The views of a scene show one set of named points, each view turned or mirrored, shifted and resized as a whole, with a little noise and some points left out.

Scene 1
View 1
Zeso:  12  37  23  -5  14 -21  38 -27  -1 -29  24 -11   7 -22 -43  26  10 -39 -14  18   3  -9   1  10  10 -16
topo:  34  47  37 -37  35  -5  57 -14  -1 -26  27 -13  -5   5 -29  16 -26 -21 -52 -22 -25  -6 -25  18  -4 -14
Duv:  15  37  22 -23  13  -2  50 -21   1 -13  32 -18  18   1 -45   2  15  -8 -41  -2 -17  -7 -19   6   6  -7
zope:   1   5  43  17   9  -7 -12 -11  13 -14  32 -25   1 -50 -17  -7  10 -10  -2  31  20   1   9  14   3   1
Zef:  13  32  22 -32  14   0  51 -15   3  -8  35 -22  23   4 -45  -6  13   4 -47  -8 -14  -5 -20   7   2   4
pori:  19  37  27 -14  21 -14  13 -19   4 -19  35 -13  26  -3 -41   7  16 -11 -24   6 -11   4 -12  17   2   7
Ter:   8  32  25 -15  12 -14  41 -24   4 -20  28 -18  16 -14 -41  10  18 -17 -25   5   0  -7  -4  10   5  -6
nalab:   0  15  30  -8   3  15  49 -16   7 -11  31 -25  -8 -32 -27  -4  -4 -14 -36   5   0 -11  -8  -1   4 -26
nirin:  18  21  34   2  17  11   1 -12   2 -12  40 -14  13 -14 -32 -10  11  -7 -22  17 -21   8 -19  12   4  -4
bapam:  17  29  39 -31  26 -32  18  -4   7 -13  26 -26  20  -9 -24   0  -6   9 -30 -11   9   1   0  29  -8  24
damom:   4  27  21   0   1   6  51 -30   0 -21  30 -14   1 -21 -43  11  16 -33 -27  18  -8 -10 -11  -4  11 -30
nomu:  14  33  33 -50  22 -14  63  -5  10  -8  24 -33  12   0 -29  -9 -16  20 -59 -33   2  -9  -9  14 -12  12
sapid:   6  15  38  -2  14   1   8 -12   9 -11  34 -23   6 -25 -25  -9   4  -3 -21  12   4  -1  -5  14   1  -1
rebu:  10  28  28 -44  19  -8  56  -9   6  -8  31 -29  13  -4 -33  -9  -4  16 -52 -25   2  -9  -9  13 -10  10
viv:  19  29  42 -25  24  -7  36  -8   7 -17  27 -19  -1 -16 -20   3 -20  -8 -38  -8  -3  -5 -11  19  -7  -7
View 2
zope:   3   9  26 -30  -7   5  25   4  -4  13 -18 -24   9 -11 -25 -38  20 -21  11  23   4  -1  27  -7  15 -15
nomu:  21 -10  24  16 -15 -11   0  26 -21   0  26 -32  -4   8  20  -8  25  31 -18  21  -2  -7  11  26 -29   3
topo:  28  -3  16  26  -2   1 -25  31 -13  -9  16  -6  -2   2   8   5  10  14 -32   4  10  14   2   0 -23  12
rebu:  24  -9  23  11 -12  -6   3  20 -22   1  21 -33   3   4  17 -11  24  27 -14  21   3  -6   9  19 -23   0
Ter:  31  -6  22   1  -2  15   9   7 -22  12   1 -11  11   8  -3 -25  14   8  -9  21  14   1   1  -8  -5   2
Zef:  35  -7  16  10  -3   9  -5   9 -24   0   9 -23  12  11  21 -11  12  19  -2  26  19  -2   0  14 -21  -5
Zeso:  32  -4  21   1   1  18   9   6 -20  16  -9   4  15   6 -23 -27  12   4 -20  15  15   6  -1 -25   5  10
nirin:  20  12  13 -13   1  12  -5   7  -8   1 -11 -21  10  -2   5 -19   9 -14  13  21  24  10  18   2   3 -18
sapid:  13   3  22 -15  -7   5  10   9  -9   6  -7 -24   8  -6  -6 -24  15  -6   3  22   8   1  20   1   3 -13
pori:  29   1  11  -3   0  18  13   3 -20  14  -2 -12  11  15   0 -28  16  -3  13  25  22   0   9  -6  -1  -5
damom:  34  -8  32  -7   4  18  -1   1 -25   3 -18  -7  25  -6  -9 -22   1   8 -24  21  15   9  -9 -13   3  -1
Duv:  35  -6  19   7   0  12  -4  10 -25   2   2 -15  16   7  13 -14   9  15 -10  23  18   4  -2   4 -12  -1
View 3
bapam:   7 -21  -2  -6   8  26 -21  -9  -9 -24   6 -13 -26 -13  17 -29 -14 -16  13  13  32   3   8  10   7 -14
Zeso:  -5  21 -18  -2  21  21  -1   2   3 -21  10 -25  -8  14  11  -4  21   1  13   1  14 -18  13   8  18  -4
viv:   3   0  -6 -16   7  18 -17 -16 -12 -34   1 -16 -24  -9   5 -29   4   6   9  19  15   7   4  25  15  -4
zope:  33  24  -8  -7  21  28  -4 -14 -14 -19  25 -32 -33 -15  28  -7   9  -2  31  34  33 -18   0   2 -15 -36
topo: -12  -6  -6 -17   1   6 -16 -14 -12 -39 -10 -13 -11   6 -10 -34   3   6  -1   4  -1  10  12  40  35  13
Zef:  -9 -18 -16  -8   8  37 -17 -13 -16  -4   5 -20 -22  10 -12 -35 -10   3  15   9   0  -1   0  18  10  10
nomu: -12 -34  -7 -13   2  39 -30 -15  -4 -25  -8  -7 -31 -13  -1 -41 -16   6  -1  10   9  23   1  23   9   8
rebu:  -8 -26 -10  -9   5  39 -26 -16  -7 -19  -1 -12 -32 -11   1 -36 -13   8   2  14  10  13   0  18   7   4
damom:  -3  27 -26 -10  19  28  -2 -10  -2 -11  12 -28 -18  15  -2 -10  23  18  14  13  -3 -18   3  16  10   0
nirin:  22  11 -11 -14  12  18  -3 -20 -31  -7  17 -29 -21   4  -1 -26  -2  -2  34  28  13 -15   0  18   3 -14
Duv:  -8  -6 -18  -9  11  33 -12 -12 -15  -7   6 -23 -19  14  -6 -28  -1   5  12   8  -3  -6   1  18  14   7
nalab:   4  18 -23 -14  15  37 -13 -17  -4 -18   9 -26 -30  -7   1 -16  16  29  10  25   0  -3  -5  19  -1  -2
View 4
Zeso:  18 -30  15   2  37 -22  -7  23 -27  31  18  12 -41  39   2  17  18  15  -5  11  -4 -34 -11  20 -12 -24
pori:  15 -20  -1 -13  30 -28  17  26 -13  25  13   9 -14  30 -17   1 -10 -13 -12  29  -1  -5 -31  35   3 -32
topo: -13 -42 -11  46  -8  28  15  29  -5  -1  15  27  -2   5   7  41  -8  43 -12   7  27   1 -14  35 -25  19
sapid:  11   8   3 -10  22 -17  12  -1   1  11  17   1 -10  37 -13  -5   8 -13  -6   9  -8  -2  -1  34  34 -18
Zef:  -7 -30  11  26  19   1   9  17  12  14  29  11  22  24  -4  18 -18   9 -15  21  18  14 -37  31  -2 -20
bapam:   5  -5 -14 -12  26 -28  29   7   3  -9   4  24  14  21  21   3  -9   1   8  17  34 -17 -22  34  28 -17
nirin:  10   1  -4  -7   7  -6  18  15  -3  15  17   1 -22  21 -32  -6  -2 -16 -15  17 -15  15  -9  42  19 -11
rebu: -11 -18   6  24  24  -5  10   0  20  -7  25  13  40  28  19  21 -13  12  -1   9  35   3 -26  24  21 -15
viv:   0  -9   1  11  15  -1  14   1   2  -1  13  17  -2  21  11  18   3  19  -1  -1  17 -12  -2  30  19   3
nalab:   0  -2  30  22  25   2 -14  -7   9  16  32 -10  -3  47  -7  17  19   5  -7  -8 -11   1   0  20  21 -17
zope:  25  24   8 -39  38 -38  10 -10  -4  19  13  -6 -31  42 -17 -20  21 -29   3   2 -25 -16  11  30  54 -28
nomu: -17 -19   0  29  21   1  16  -3  26 -17  21  19  51  24  32  23 -12  22   2   4  50   1 -28  24  23 -10
Ter:   8 -27  15   6  36 -18   1  21  -8  21  23  10  -7  39  -3  14   3   5  -6  16   4 -11 -24  24  -3 -28
View 5
damom:   0 -11  -1  -2  -9  30   9   9   4  18  24   3  25   6 -32  -3  19  -8 -17 -23 -21 -14 -10  35 -16  -5
sapid:  -1  -4   8  -8  -7   8   4  -7  21   5 -16   0  -5 -17 -35  -1  -6  -4 -17 -14   6 -11  15  35 -26  -3
Ter:  -1  -3  -2  -7   0   7  11   6  -4   0  18   5  19 -10 -37  11   6  -3 -33 -25  -3 -17  -9  20 -23 -11
topo:  -1  41   7  21 -14   0  14   8  -4  15  -8  -5  15  -7  16   8   3 -17   6  -6 -35   8   3  17  -3 -31
nirin:   4 -12   3 -16   1   7  -4  -5  13  18 -19   2  -9 -20 -32 -24  -9  -7 -20  -5 -11 -23  14  21 -18  -2
nalab:   0  -1   6  -2 -18  20  17   0  19   4   4   1  12  -6 -38  15   6  -4 -13 -22   3  -6   5  46 -26  -5
viv:  -4  17  11  15  -1  -5   8   1   7   5 -13  -5   6 -21  -9  15  -9  -7 -10 -17  -8   6   9  22 -17 -19
Zef:   4  31  -5 -21 -15  -5  15  13 -11  -8   2   6   7 -17 -26   1  -1 -11 -27  -5 -14 -16  -4   9 -14 -29
pori:  -1 -13  -2 -15  14  -5  -2   5  -8  15   4   3   9 -25 -33 -15  -4  -4 -39 -14 -15 -28  -2   2 -15 -12
zope:  -3 -50   8   2  26   5 -11 -16  28  10 -16  -5  -4 -32 -50  -1 -12   7 -38 -28  20 -15  14  31 -34  14
Duv:   2  22  -3 -13 -14   3  12  13 -10   1  10   7  14 -12 -25  -1   2 -10 -21  -9 -17 -15  -6  13 -13 -22
bapam:  -6  12   8  15  19 -26   0  -2  -6  -5 -17  -3   3 -40 -13  18 -19  -5 -33 -15   7  -7   8  -4 -19 -21
rebu:  -4  45   2   0 -13 -15  21   9  -5 -17  -4   2   8 -25 -18  24  -8  -7 -23 -11   7  -2   2  12 -21 -33

In a view up to two points have been moved. Name them for each view, in the order of its rows, or write none.
view 1: pori
view 2: none
view 3: none
view 4: topo
view 5: sapid, Ter
